Each row is a point on a tangle of strands that fork, close into loops and nearly touch. The rows are in no order.
In the rows, 128 means zero.
Points whose rows are less than 153 apart are linked; no others are. Some points are linked to none.
J821: [127 132 115 101 117 177 108 160 108 82 145 141 138 115 101 156 103 116 126 118 69 106 93 162 140 73 160 158 163 104 96 142 107 105 112 161 117 116]
J625: [203 137 95 158 129 103 152 82 133 85 150 94 108 94 123 79 87 173 144 153 160 110 110 138 134 139 95 144 117 101 130 118 86 122 100 126 118 180]
J314: [97 89 152 152 153 51 197 119 61 132 125 74 79 112 113 85 140 100 129 150 140 123 89 152 137 187 119 151 116 136 109 147 128 98 148 126 73 174]
J575: [154 188 72 131 72 126 189 93 121 114 127 96 92 77 125 115 143 141 121 146 196 153 162 115 105 150 118 142 109 145 164 92 167 146 127 92 115 167]
J809: [135 131 161 138 121 163 108 169 119 122 129 120 160 188 75 142 132 167 172 98 76 105 123 137 166 103 196 126 149 111 143 172 154 157 143 142 124 89]
J670: [113 105 89 142 98 198 178 182 146 122 163 144 148 177 101 137 122 133 137 108 124 123 109 149 117 89 219 105 154 145 100 174 180 116 129 151 158 105]
J869: [92 140 149 100 127 118 161 143 103 139 127 86 106 118 139 128 179 100 123 143 137 119 129 145 157 162 76 111 122 94 131 76 93 130 175 93 106 135]
J397: [85 167 121 75 130 96 90 158 157 107 120 127 148 130 88 161 138 42 108 140 92 115 104 105 152 111 116 111 118 176 159 152 128 130 146 139 85 88]
J953: [147 206 109 139 112 204 109 184 157 132 93 106 124 128 140 146 136 180 103 111 126 134 173 80 102 90 117 103 100 128 146 100 167 137 153 136 126 125]
J544: [76 159 145 94 107 126 112 160 131 90 135 136 146 122 92 169 82 96 125 96 68 112 79 166 166 87 135 125 148 108 127 156 131 108 115 165 93 136]
J720: [147 157 140 128 151 183 72 120 155 109 108 145 167 132 90 122 69 134 158 129 118 122 111 108 131 98 135 163 148 184 193 182 140 96 153 145 117 98]
J281: [141 157 86 111 105 87 174 102 87 117 140 92 86 111 99 124 157 59 115 182 184 132 95 140 139 191 103 147 110 154 119 114 118 120 140 113 105 100]
J442: [86 97 160 123 142 97 153 105 153 143 152 144 192 92 111 106 121 88 137 104 158 145 140 76 124 183 116 131 105 170 158 167 155 85 151 161 112 125]
J984: [150 172 105 130 91 198 113 168 138 114 133 129 99 110 157 170 162 155 83 130 126 114 157 121 130 90 97 83 115 95 117 53 121 141 152 120 121 139]
J860: [145 175 137 132 154 97 196 60 75 149 140 68 105 145 136 125 171 114 137 177 116 96 147 185 122 152 124 72 86 71 58 111 62 97 119 54 117 147]
J666: [148 191 111 141 87 128 166 116 176 112 135 143 167 116 93 118 144 142 119 71 157 159 202 72 90 134 194 102 97 171 174 155 185 111 134 122 146 110]
J620: [84 108 127 149 98 164 191 119 149 112 160 172 149 114 154 142 105 176 68 55 168 189 157 106 110 111 130 78 126 156 114 81 148 80 152 150 143 178]
J118: [167 141 126 150 115 109 140 139 123 47 108 161 109 137 106 141 151 167 109 112 102 134 149 126 103 121 161 131 165 110 93 26 150 144 103 171 189 149]
J806: [48 97 172 131 170 139 128 108 89 171 131 67 70 136 169 143 205 70 102 177 52 80 115 198 106 136 116 127 98 121 88 167 113 128 161 117 80 120]
J843: [189 167 127 129 127 77 69 114 167 108 79 137 159 126 92 98 149 163 152 160 95 126 153 71 129 101 163 120 118 100 182 136 123 158 92 112 135 89]
J318: [126 132 134 148 123 138 114 116 144 152 116 175 127 95 179 122 130 155 89 114 175 189 136 90 147 153 50 121 137 134 137 65 140 144 134 133 128 164]
J529: [172 121 153 151 189 129 151 69 127 151 123 65 76 116 165 95 136 136 164 198 109 75 148 139 68 145 107 159 89 109 97 164 60 132 140 59 127 102]
J579: [127 146 129 184 106 220 114 167 177 149 135 138 107 100 165 136 110 212 80 95 144 140 158 101 106 94 87 104 103 155 137 102 171 116 159 127 120 144]
J131: [85 171 124 80 137 125 83 132 137 104 99 147 140 77 117 167 123 68 109 163 132 134 132 103 149 130 77 150 121 157 174 113 102 92 164 122 89 112]
J477: [118 127 101 94 136 38 133 126 91 119 114 119 136 159 90 144 159 50 146 156 84 103 95 225 148 116 182 123 148 125 86 167 117 152 66 158 117 105]
J679: [118 166 96 108 112 109 133 111 90 111 147 138 131 129 114 122 140 88 95 115 194 184 110 129 148 168 104 104 160 173 111 71 117 124 123 168 139 136]
J992: [100 108 109 114 116 172 120 122 164 170 188 176 156 130 163 154 120 96 104 97 149 202 97 121 131 107 117 85 151 171 119 149 157 141 126 172 136 108]
J707: [123 152 164 80 143 118 55 156 121 117 80 179 154 161 104 151 166 147 136 94 44 130 145 102 152 115 160 123 132 82 117 95 135 158 135 162 167 94]
J504: [70 72 159 125 132 109 215 123 75 137 165 79 89 92 154 110 148 92 121 127 161 150 118 144 120 177 115 137 112 147 131 159 157 116 162 140 101 152]
J877: [96 105 156 106 158 131 121 115 155 143 120 129 147 73 137 121 113 96 146 119 167 137 143 70 101 161 89 178 116 169 189 184 138 100 160 114 134 92]
J24: [116 105 98 110 127 89 179 121 111 114 161 171 149 168 102 95 159 124 124 88 185 209 127 127 126 176 194 107 148 164 124 91 168 139 84 189 175 145]
J112: [103 145 178 75 147 46 87 116 136 139 81 130 138 130 83 127 166 75 133 155 95 119 145 103 198 175 112 110 106 124 178 74 96 131 170 70 96 121]
J282: [153 147 103 162 69 115 162 84 171 139 138 164 148 118 131 105 112 195 121 115 172 184 175 94 98 132 190 109 134 143 172 138 180 149 104 123 145 128]
J560: [156 167 110 123 119 131 114 98 144 169 119 133 99 122 169 137 174 112 122 191 142 150 132 137 148 123 78 99 118 110 106 86 100 155 95 111 128 106]
J986: [113 117 116 106 104 124 197 151 114 160 183 122 108 134 166 135 153 110 82 97 167 144 137 143 151 161 112 97 111 134 103 90 159 158 151 121 109 167]
J889: [162 94 74 166 105 141 185 97 118 205 149 127 86 115 174 114 135 118 104 162 212 147 139 165 119 122 121 139 144 153 115 135 156 128 109 101 105 176]
J433: [119 159 163 81 130 125 84 148 140 64 106 160 195 108 89 150 89 113 107 80 107 125 141 78 123 119 110 123 131 145 139 130 131 81 154 160 105 145]
J677: [149 145 123 149 100 104 154 94 130 104 124 99 79 68 156 86 114 159 133 148 203 158 164 92 80 177 95 175 133 135 168 126 135 141 135 113 146 157]
J810: [132 124 87 130 78 137 209 125 115 170 168 110 84 128 161 141 141 105 70 137 195 127 144 172 123 135 145 130 106 160 120 133 144 137 133 92 114 156]
J654: [129 167 98 122 91 131 146 97 107 74 145 146 127 109 121 152 116 110 60 101 180 174 148 82 95 126 106 117 157 181 92 39 148 92 149 182 141 138]
J723: [166 126 106 139 136 65 175 102 89 141 112 105 69 110 114 120 164 80 144 198 145 124 119 116 116 185 125 168 122 150 140 147 88 108 140 84 108 124]
J192: [126 84 145 130 116 53 194 140 80 107 153 139 161 143 78 100 102 114 140 98 151 164 91 135 170 162 174 130 139 122 127 142 153 125 81 158 129 153]
J147: [156 101 141 138 137 84 157 142 124 192 145 126 145 168 106 111 127 113 141 142 102 117 119 109 110 130 187 122 108 144 148 201 154 154 144 90 80 104]
J541: [126 145 176 100 154 37 117 123 116 123 84 135 118 117 79 98 167 72 149 120 130 111 166 69 148 202 120 124 112 142 189 126 117 128 177 94 102 149]
J185: [93 141 171 120 120 140 92 148 176 154 118 155 212 146 103 135 120 169 151 41 116 122 154 46 135 142 140 114 74 160 136 175 167 92 182 120 144 141]
J376: [62 118 182 86 132 109 95 106 111 87 110 97 83 81 144 157 115 93 155 194 113 84 144 154 151 157 77 150 107 115 161 96 38 102 170 93 119 92]
J320: [130 155 158 116 134 178 102 159 154 143 131 142 160 169 79 143 94 145 177 107 88 114 93 114 157 93 166 135 126 157 154 168 164 109 155 125 87 82]
J700: [115 86 141 136 124 93 175 148 85 179 149 123 123 181 124 95 173 138 113 97 124 139 98 180 203 160 112 76 121 94 88 70 111 156 97 122 117 177]
J574: [115 178 130 95 141 114 109 105 119 136 115 111 86 111 148 128 185 93 119 193 157 118 131 144 144 164 53 92 107 101 111 60 74 145 141 86 129 106]
J37: [75 110 186 108 145 120 80 145 99 99 106 179 163 121 109 151 104 137 123 66 55 135 121 110 156 111 107 109 144 90 110 55 101 107 137 162 104 148]
J650: [170 201 111 164 124 132 105 108 152 109 100 100 105 52 147 104 159 180 104 179 152 129 179 102 109 117 71 103 105 104 125 83 118 156 122 116 117 140]
J648: [110 112 142 95 140 125 69 154 156 142 119 158 135 191 152 169 179 135 123 92 68 144 151 99 161 135 138 108 145 92 94 75 128 201 122 148 185 83]
J170: [138 95 108 172 113 168 133 166 151 133 118 165 138 159 107 152 115 149 157 133 115 140 125 118 110 93 205 147 171 124 126 160 179 138 97 162 183 92]
J462: [95 121 136 132 140 191 96 124 145 149 147 143 142 87 124 166 61 104 137 157 110 151 76 145 136 98 94 153 128 164 151 168 117 83 125 165 83 110]
J22: [137 49 106 177 150 149 154 103 111 219 135 114 92 119 187 98 130 110 138 166 153 114 132 163 121 129 116 157 116 130 106 164 106 118 132 93 102 151]
J363: [160 83 42 165 101 118 175 115 128 135 146 159 113 142 124 115 110 186 127 146 163 169 157 187 126 128 191 145 147 112 116 131 150 132 66 139 155 181]
J888: [83 148 176 107 141 118 178 173 104 93 143 65 130 105 98 116 95 111 137 60 67 58 83 136 140 110 141 107 113 115 173 180 151 110 155 136 69 156]
J634: [138 126 115 139 109 129 185 136 105 148 144 134 101 155 132 110 166 179 98 114 179 149 121 165 169 155 86 86 109 74 98 33 113 125 106 100 148 190]
J438: [92 148 191 94 156 147 82 152 108 105 89 78 66 137 124 109 167 96 156 155 115 55 171 121 96 124 128 151 81 140 185 146 78 131 207 79 135 59]
J136: [86 165 164 96 133 146 115 179 118 70 123 106 157 127 97 140 66 140 141 73 49 64 93 116 149 91 141 124 120 110 142 159 122 106 166 149 94 144]
J325: [140 140 100 194 101 177 128 132 162 122 111 152 103 85 171 106 108 198 51 136 161 171 178 124 106 73 130 86 125 150 119 87 169 147 111 140 130 158]
J362: [118 85 178 121 163 57 107 75 128 143 105 151 158 127 103 105 93 123 165 131 101 148 96 110 168 133 118 143 130 105 166 141 93 132 112 130 98 130]
J306: [78 139 106 68 109 111 103 102 120 133 133 98 107 117 139 167 127 36 121 182 121 106 81 188 152 139 87 145 140 151 121 107 74 113 144 129 81 98]
J642: [116 128 100 147 100 83 196 99 145 133 156 176 155 134 105 98 126 163 115 87 199 188 165 121 121 155 183 106 134 140 143 129 191 124 99 127 156 157]
J93: [123 97 70 162 106 199 167 176 123 106 177 144 123 139 137 158 100 139 114 108 128 108 124 176 117 87 187 127 159 109 89 163 161 100 106 131 131 164]
J296: [140 84 129 163 127 140 154 92 126 103 176 93 106 78 176 86 97 150 137 103 198 119 149 113 67 148 80 185 107 138 171 133 137 123 140 110 156 143]
J406: [136 124 42 142 115 167 138 138 86 140 150 107 147 131 167 141 136 109 110 136 137 83 139 217 136 78 148 120 177 84 55 117 96 106 67 151 141 171]
J785: [100 87 98 153 136 123 177 122 58 157 149 86 95 113 134 109 122 120 96 125 183 135 66 166 175 154 83 137 138 122 103 84 94 84 91 133 98 199]
J322: [154 121 109 132 135 126 91 126 157 199 114 165 115 149 172 137 163 138 158 168 125 158 129 151 137 111 141 115 134 89 84 112 111 192 73 130 149 86]
J218: [125 140 155 136 122 93 132 107 80 95 111 83 72 88 124 92 149 122 119 135 204 136 152 107 112 197 71 183 108 125 172 108 92 101 165 113 151 126]
J871: [108 133 115 147 96 145 167 122 99 79 150 151 137 128 149 147 115 159 55 71 175 179 113 141 123 119 92 101 157 159 96 25 146 92 137 174 152 175]
J619: [146 145 139 109 132 88 67 127 175 130 76 171 158 172 112 121 163 117 145 151 87 147 151 75 154 117 155 132 120 115 194 126 156 166 106 125 120 61]
J238: [130 135 161 184 126 181 82 141 176 113 93 166 188 125 125 127 91 207 113 93 139 142 165 30 95 96 135 101 124 188 133 142 170 66 146 174 150 125]
J532: [112 69 129 149 141 114 147 133 111 217 134 119 118 131 158 119 123 103 127 140 120 122 94 183 160 116 114 122 127 84 97 140 110 115 114 111 87 175]
J564: [165 86 136 165 148 107 156 125 155 123 145 128 150 162 113 100 88 157 171 104 128 98 104 113 110 114 168 137 118 115 148 190 136 156 108 107 114 113]
J58: [156 166 103 134 104 107 189 102 105 147 143 90 90 141 106 102 184 138 102 140 192 125 119 180 144 167 127 80 85 81 98 54 87 133 118 82 134 166]
J84: [109 108 139 103 157 107 168 133 111 145 138 89 96 116 123 124 96 90 147 134 85 90 103 136 125 133 139 167 136 152 143 178 97 117 141 102 72 119]
J977: [132 201 80 104 64 113 173 100 119 106 133 98 87 114 112 134 174 75 93 150 196 158 158 106 128 195 121 147 133 195 137 98 167 129 136 104 114 117]
J506: [164 145 58 127 105 89 152 109 105 126 135 138 90 184 98 132 150 143 103 134 218 169 102 173 136 153 175 123 145 128 119 80 134 156 54 147 193 159]
J417: [112 144 109 60 140 114 99 148 107 98 131 152 131 149 174 167 140 80 122 128 89 166 92 158 135 143 137 150 206 183 62 114 95 175 88 170 176 103]
J478: [191 121 106 189 95 153 143 126 179 170 136 150 113 130 131 106 136 182 131 126 169 147 153 106 114 103 173 116 125 131 149 173 163 170 91 122 127 101]
J656: [150 79 47 153 105 173 151 133 106 96 144 148 128 124 163 142 93 134 106 147 147 109 125 193 116 72 160 146 183 126 70 130 131 99 80 162 127 169]
J357: [196 136 119 167 161 148 93 115 200 79 164 109 142 87 138 83 79 192 125 122 145 81 111 125 112 97 94 154 115 106 142 154 128 154 139 116 153 147]
J744: [147 129 89 125 119 151 147 92 89 113 134 121 119 107 135 132 107 141 90 173 170 149 70 157 163 148 82 162 148 107 100 80 83 79 107 159 119 190]
J482: [139 107 95 177 129 161 142 165 168 80 113 152 89 147 131 166 135 186 111 148 94 111 154 149 94 121 194 113 171 107 60 51 170 146 122 155 189 152]
J60: [126 145 151 129 143 143 43 120 161 88 90 138 155 59 141 98 99 139 131 92 173 137 189 31 100 144 68 160 99 132 146 127 141 101 165 134 157 163]
J851: [94 152 167 124 107 139 90 179 150 115 85 162 215 184 74 145 134 175 159 59 89 132 144 65 162 142 175 131 117 146 138 178 174 103 155 133 136 102]
J542: [148 100 95 173 101 167 148 97 157 105 137 175 117 102 171 120 96 205 63 134 189 176 154 164 90 95 145 121 150 154 102 82 160 109 91 128 156 185]
J6: [169 130 74 113 120 76 178 113 72 140 116 97 130 152 96 128 152 64 152 177 131 87 109 195 135 118 181 133 139 132 76 161 84 128 89 107 104 128]
J119: [98 136 165 103 146 45 110 125 81 59 75 101 91 103 89 78 141 80 149 120 166 108 162 89 138 208 66 168 113 138 183 110 113 108 164 98 142 124]
J803: [149 159 117 127 130 188 75 163 142 114 112 156 115 150 148 183 141 136 108 132 94 140 118 116 107 90 145 126 182 169 86 95 164 164 132 175 200 59]
J148: [118 107 193 116 168 131 89 145 110 103 110 98 109 129 130 102 117 97 163 107 123 69 163 99 80 149 110 172 60 140 194 173 118 138 184 95 142 73]
J309: [70 118 179 113 155 173 113 138 142 151 136 97 122 107 144 141 80 106 147 135 149 121 117 114 94 142 101 189 103 193 190 197 146 103 174 123 115 71]
J812: [124 145 151 80 142 42 102 98 119 127 99 159 151 151 70 137 157 57 137 153 111 156 107 126 183 166 126 113 142 142 169 105 110 141 107 119 102 95]
J836: [159 105 115 154 135 157 82 117 154 177 114 161 157 132 135 146 133 152 154 168 91 133 112 138 141 88 120 109 131 84 127 149 109 144 98 123 130 107]
J236: [145 107 147 143 129 99 124 156 128 111 117 136 163 170 94 114 132 184 175 85 55 75 130 89 168 122 196 122 109 62 165 153 121 152 132 122 143 100]
J646: [135 118 125 149 100 149 124 153 112 84 126 169 147 118 131 164 104 135 114 116 91 141 100 128 103 83 142 132 171 133 105 94 129 99 116 178 130 127]
J772: [112 109 167 124 164 14 168 99 80 142 82 94 108 151 88 81 138 82 146 153 115 112 79 131 166 189 133 126 122 139 154 145 98 133 125 119 70 148]
J261: [142 125 140 118 120 138 142 123 100 106 139 150 145 106 124 150 102 132 109 136 106 153 91 138 160 120 86 140 153 117 105 78 87 102 119 165 96 162]
J295: [124 97 67 128 113 76 194 128 93 127 171 135 137 160 79 100 126 104 128 105 192 181 81 165 131 172 184 125 146 155 105 128 157 110 79 166 118 159]
J284: [124 83 191 122 164 106 109 122 156 114 129 125 119 121 134 97 123 137 145 54 147 78 141 71 89 158 101 177 73 116 165 175 127 158 188 108 151 110]
J883: [71 122 181 103 128 116 57 172 129 99 104 195 189 166 86 170 119 134 131 62 47 117 127 89 158 108 142 142 134 110 114 108 142 126 144 184 140 124]
J172: [125 101 159 135 161 69 145 77 127 126 118 128 123 95 137 75 120 82 162 129 148 115 146 72 78 172 131 194 113 176 197 191 147 127 160 119 119 90]
J133: [57 56 203 114 198 100 161 117 130 127 157 87 124 93 152 107 83 112 149 73 100 89 87 138 115 157 103 165 97 116 158 196 131 135 162 139 98 137]
J111: [90 104 167 118 142 111 191 151 131 119 169 84 153 118 126 117 98 125 147 57 99 70 105 104 109 134 137 125 102 135 144 186 144 120 188 141 99 132]
J975: [76 128 145 96 128 134 77 121 122 126 110 101 94 74 147 154 120 79 133 197 130 126 100 153 145 137 55 167 142 154 165 133 84 103 145 113 104 88]
J492: [146 70 88 179 153 172 100 107 108 181 125 95 161 146 144 145 106 139 177 141 98 94 109 209 150 60 149 133 174 46 95 191 94 90 69 109 139 138]
J944: [116 79 144 125 141 83 128 135 123 199 135 122 138 168 121 141 151 74 122 135 78 155 93 167 124 113 169 105 134 153 124 199 156 172 116 131 79 88]
J668: [139 162 161 124 147 97 176 59 76 94 130 64 85 118 121 105 136 128 142 193 146 67 112 161 128 173 106 126 76 71 91 106 50 73 136 72 132 134]
J941: [151 168 99 152 100 108 185 81 75 136 121 67 58 113 106 117 166 140 129 191 197 104 117 162 143 183 95 128 93 96 89 91 69 84 119 91 143 165]
J624: [84 80 165 141 167 124 104 104 132 226 141 108 111 113 166 143 140 100 144 163 83 125 84 187 167 127 66 122 113 106 113 147 89 122 119 89 84 106]
J872: [88 167 160 84 112 154 98 185 133 129 128 114 101 109 128 148 166 92 120 110 138 126 169 100 126 141 77 110 109 109 126 88 124 135 209 100 111 144]
J959: [55 136 152 86 126 144 101 131 112 78 117 144 149 77 107 181 83 73 105 105 107 149 95 84 124 118 85 148 126 145 141 119 121 65 173 159 100 151]
J193: [180 177 138 93 117 80 102 105 105 69 79 158 137 127 63 131 160 130 141 160 127 147 121 124 149 153 131 105 145 102 132 51 104 129 84 150 142 123]
J388: [104 166 106 92 86 148 153 145 134 126 162 122 137 105 134 150 129 90 99 127 145 149 139 98 98 119 109 139 138 153 144 137 171 123 159 142 113 116]
J177: [149 135 104 95 114 123 121 165 144 181 139 143 126 164 130 170 165 79 133 141 114 156 104 132 123 108 175 121 150 170 127 176 153 194 105 119 127 75]
J989: [163 164 106 135 126 115 118 108 111 71 105 135 112 133 93 126 163 162 127 155 145 156 128 160 124 134 133 124 143 85 77 35 87 136 62 164 180 136]
J796: [199 126 116 157 140 156 106 104 150 64 146 118 132 74 134 91 66 191 109 141 132 109 110 140 103 99 60 133 142 133 112 106 97 135 127 139 125 176]
J520: [173 131 138 135 171 84 152 69 106 164 92 102 58 109 165 87 170 102 155 227 121 110 132 135 63 163 138 171 103 140 126 165 59 111 138 55 114 101]
J903: [204 95 111 149 174 123 132 86 143 142 143 106 110 155 137 79 110 138 170 126 102 56 96 130 67 107 141 159 104 98 133 184 87 154 128 95 107 121]
J61: [122 115 146 105 181 170 100 122 186 145 144 123 137 108 116 136 59 113 158 173 121 111 87 113 118 101 99 187 131 170 201 176 125 116 155 113 95 93]
J30: [98 135 114 65 113 120 92 144 114 94 153 99 131 158 156 171 131 85 112 105 47 143 94 189 149 111 124 107 184 141 84 105 94 186 93 161 159 106]
J750: [82 155 183 80 164 99 113 109 123 86 114 73 91 109 124 144 151 104 165 184 102 64 161 138 110 122 94 124 77 91 165 123 46 99 179 69 129 79]
J421: [125 124 101 146 108 225 104 141 141 204 146 155 149 159 155 172 101 120 129 126 122 179 90 156 124 85 125 118 168 185 108 173 167 133 109 146 127 89]
J509: [119 134 113 115 97 220 130 181 117 123 168 93 130 137 175 170 165 137 75 102 90 106 119 148 163 83 96 89 141 98 116 77 114 97 142 116 105 149]
J34: [159 146 125 151 106 137 127 147 170 193 111 150 143 164 116 119 139 157 130 131 127 153 165 66 127 114 190 123 124 129 160 179 187 171 110 108 135 70]
J198: [144 75 118 181 147 177 109 120 149 150 157 145 149 88 182 130 75 181 122 137 150 137 111 114 109 102 75 133 136 125 158 149 132 117 129 110 119 162]
J146: [59 43 189 140 154 119 164 121 91 159 176 95 110 93 163 108 119 107 134 95 136 134 142 128 82 170 98 161 94 138 159 194 145 131 169 115 120 115]
J626: [152 162 106 84 108 105 130 124 106 77 146 150 122 141 134 146 138 78 106 111 135 172 102 126 138 132 122 135 196 177 105 78 131 149 99 176 159 119]
J13: [201 124 120 148 110 72 154 90 121 76 131 129 137 130 76 83 105 180 160 111 156 154 102 116 135 143 152 146 136 105 164 132 111 134 85 128 131 156]
J103: [134 130 172 105 139 95 115 137 124 132 110 124 170 159 91 135 134 159 159 112 51 82 123 119 155 120 144 96 102 56 149 124 96 150 126 105 99 118]
J164: [92 151 162 86 139 111 49 142 113 110 72 124 111 79 146 106 144 99 124 118 179 147 215 62 113 171 69 173 97 142 162 121 134 89 167 114 162 145]
J998: [170 139 107 146 139 168 61 140 166 136 99 146 145 147 116 158 135 163 163 181 87 127 124 133 116 87 186 132 151 103 131 151 144 155 79 146 166 82]
J139: [172 169 171 136 135 168 47 150 147 90 78 147 159 129 100 151 107 196 133 113 58 104 147 98 126 82 114 127 114 105 139 127 122 110 147 143 134 120]
J194: [140 109 172 146 155 147 69 135 136 94 105 153 169 125 124 118 98 192 138 93 53 123 125 114 164 104 95 112 137 80 127 110 77 118 139 142 130 147]
J837: [103 118 144 101 129 147 78 162 139 172 141 173 126 167 170 154 151 118 107 85 98 165 124 108 161 132 87 82 144 122 104 77 146 179 140 139 140 112]
J569: [103 149 120 130 101 144 93 154 157 111 97 188 193 186 99 139 167 149 134 75 106 143 170 53 131 117 198 125 121 144 129 149 193 145 137 154 181 93]
J832: [81 100 162 105 143 77 147 99 84 66 111 99 83 84 150 95 122 81 138 158 153 91 132 110 81 158 109 190 126 157 189 174 122 103 168 125 125 83]
J788: [97 179 147 61 122 125 74 153 121 80 102 147 187 139 62 170 112 54 110 81 92 143 141 97 151 102 140 115 136 177 130 148 163 96 144 163 110 118]
J640: [186 141 110 184 117 144 129 84 187 87 151 136 134 90 138 86 63 206 113 100 152 120 156 95 78 109 122 130 128 147 155 155 168 156 124 117 142 171]
J682: [130 134 77 85 142 139 126 158 138 119 142 108 131 152 110 164 156 93 174 144 69 77 115 192 132 121 192 142 163 57 53 114 115 168 88 146 179 116]
J805: [132 154 146 131 82 130 168 178 158 144 142 133 162 144 85 139 149 123 112 79 138 127 165 85 115 150 187 105 96 152 149 157 191 131 158 117 112 124]
J753: [138 73 171 161 167 155 129 132 166 173 138 104 94 124 180 97 104 167 152 85 141 94 142 80 105 144 95 158 96 102 177 163 140 146 170 85 134 124]
J379: [109 33 119 138 144 96 131 136 79 202 152 141 143 183 143 109 165 136 159 121 122 161 102 194 173 145 145 92 133 75 85 84 125 157 76 137 139 156]
J863: [103 68 106 188 98 178 161 135 153 135 168 191 148 112 165 122 89 196 81 89 158 173 145 146 119 108 151 91 143 134 111 122 170 96 104 121 155 165]
J551: [125 142 125 185 118 241 133 165 163 145 145 136 130 165 145 120 89 224 122 86 129 122 153 117 120 96 135 97 137 148 148 159 181 93 168 112 129 137]
J62: [171 120 137 152 199 123 151 82 127 171 131 71 121 145 151 99 97 129 157 173 69 50 114 163 79 97 162 124 92 95 97 188 67 113 122 73 101 117]
J547: [89 125 141 114 116 126 133 151 127 154 167 164 143 148 155 130 158 123 90 60 130 163 160 110 154 136 105 49 112 133 119 94 164 169 141 133 141 154]
J263: [123 116 114 69 131 89 146 161 112 104 143 130 133 165 87 150 164 70 172 133 56 97 103 186 135 121 213 120 154 83 97 148 129 186 81 138 131 104]
J201: [175 101 83 176 129 209 110 134 129 140 146 96 151 145 164 132 115 175 162 142 101 85 121 202 134 61 136 127 135 98 110 165 100 115 77 116 124 147]
J444: [127 169 129 105 114 229 82 175 143 157 130 147 132 172 135 169 148 141 124 129 105 145 101 136 135 84 136 106 154 158 120 142 165 151 137 144 135 67]
J882: [101 94 143 141 129 195 126 131 151 132 161 143 158 85 175 146 55 145 120 116 119 134 107 102 123 103 87 146 146 136 139 168 141 75 153 158 109 143]
J703: [160 148 114 178 120 192 102 182 176 99 108 154 88 149 146 155 141 176 107 147 108 119 167 132 83 83 169 113 168 138 84 99 188 176 137 185 207 104]
J711: [142 177 108 68 114 120 107 139 149 166 115 103 114 157 150 161 161 58 117 164 112 122 104 151 146 95 123 110 148 164 122 153 114 176 121 122 118 49]
J474: [121 114 44 112 135 143 145 145 106 132 138 107 122 169 160 141 174 107 154 128 111 90 142 221 127 105 183 119 156 83 38 114 114 130 67 150 187 174]
J752: [136 86 141 167 136 172 169 140 148 159 182 111 135 91 172 97 92 157 112 107 160 116 145 105 121 142 103 141 111 107 151 138 128 128 145 101 130 169]
J407: [166 171 171 166 134 154 30 145 171 93 61 148 166 115 116 116 78 216 117 113 113 131 164 57 110 87 115 113 130 169 128 135 163 118 165 157 158 113]
J829: [188 172 77 145 99 146 113 114 141 108 110 141 125 105 151 144 159 147 110 187 142 146 163 157 112 91 148 112 148 134 75 95 142 186 54 153 164 117]
J454: [90 145 185 81 130 109 78 162 142 140 84 111 104 102 143 139 155 86 135 112 143 118 191 82 146 162 56 140 74 97 178 106 105 133 190 90 124 129]
J267: [129 142 170 108 151 111 117 110 144 124 111 87 137 128 95 133 141 112 154 168 76 88 127 140 131 139 93 99 94 76 146 125 72 138 142 64 115 105]
J662: [124 141 145 153 141 143 85 116 153 127 93 157 136 69 156 132 94 151 83 118 187 182 171 54 96 126 47 143 130 147 129 74 152 88 151 151 124 166]
J380: [152 85 135 138 126 65 149 135 114 79 115 173 158 140 83 89 102 168 180 103 126 144 122 97 158 144 183 157 150 94 137 134 139 137 88 152 147 154]
J371: [104 142 130 94 127 98 87 132 149 127 108 201 182 174 114 128 158 87 120 113 100 160 136 69 138 134 165 135 141 155 152 142 178 161 120 141 150 66]
J947: [104 133 155 174 128 136 80 123 177 135 102 182 195 151 130 124 94 207 124 41 134 128 153 28 117 132 135 117 106 147 145 168 152 110 154 152 167 136]
J226: [130 176 130 107 157 66 164 79 83 168 132 98 99 188 146 132 192 78 144 181 136 106 118 186 149 166 121 73 95 105 50 96 57 139 120 92 128 120]
J791: [181 78 38 168 102 133 129 122 101 141 121 151 129 124 141 120 103 165 158 188 153 135 144 199 118 101 163 151 163 111 80 123 122 119 50 159 176 186]
J288: [161 179 129 141 138 143 108 136 194 130 92 101 124 88 130 102 108 156 127 130 155 127 178 55 93 116 108 136 104 163 187 166 168 137 149 109 127 114]
J995: [142 118 94 120 131 81 160 95 69 175 129 110 118 193 115 117 167 71 135 156 134 103 105 208 144 114 148 75 113 99 51 131 90 147 101 122 114 136]
J826: [121 84 115 157 150 98 214 118 74 154 133 57 82 123 139 68 96 129 131 128 170 103 97 179 152 158 110 177 120 122 105 129 94 93 121 117 91 203]
J354: [170 138 75 155 87 129 173 105 116 113 139 156 112 139 108 120 113 157 112 148 206 190 112 138 134 143 144 157 145 152 116 93 140 130 58 142 141 173]
J540: [177 125 95 173 118 220 132 158 149 162 155 107 139 147 152 122 96 185 147 126 129 97 131 162 115 83 144 98 114 130 135 161 161 120 139 105 123 119]
J514: [76 59 111 114 131 107 144 146 118 175 190 129 133 157 141 136 141 82 149 107 129 158 101 171 122 125 160 111 175 154 90 189 178 167 105 144 121 118]
J724: [126 160 112 87 125 132 119 120 132 171 132 98 91 127 131 184 133 58 129 208 104 102 84 175 142 109 131 123 113 147 123 164 76 124 154 93 77 85]
J264: [145 146 132 89 140 94 72 124 141 90 86 167 147 142 100 137 153 139 147 172 70 137 143 111 125 137 151 128 167 91 125 65 109 156 89 157 163 98]

A fork is a point with three links, a tip a point with one. Leave the first point through the second and follow the links. Name the first fork or tip that comes.
J421, J444 -> J707
J646, J821 -> J314
J93, J670 -> J318
J860, J226 -> J656
J357, J796 -> J282
J325, J542 -> J30
J642, J24 -> J640
J477, J6 -> J379

A piece is all that can be reached along the links. How many separate loops has the piece of each point below (a circle has one, a figure eight two, a Y none), and how many tips (points with one link)?
J810 -> loops 0, tips 3
J322 -> loops 0, tips 3
J131 -> loops 3, tips 4
J579 -> loops 0, tips 3

A tip is a point with one link. Name the tips that can be reached along the links from each point below, in the order of the rows.
J238 -> J843, J992, J624
J744 -> J772
J192 -> J34, J640, J805
J752 -> J442, J812, J832, J514
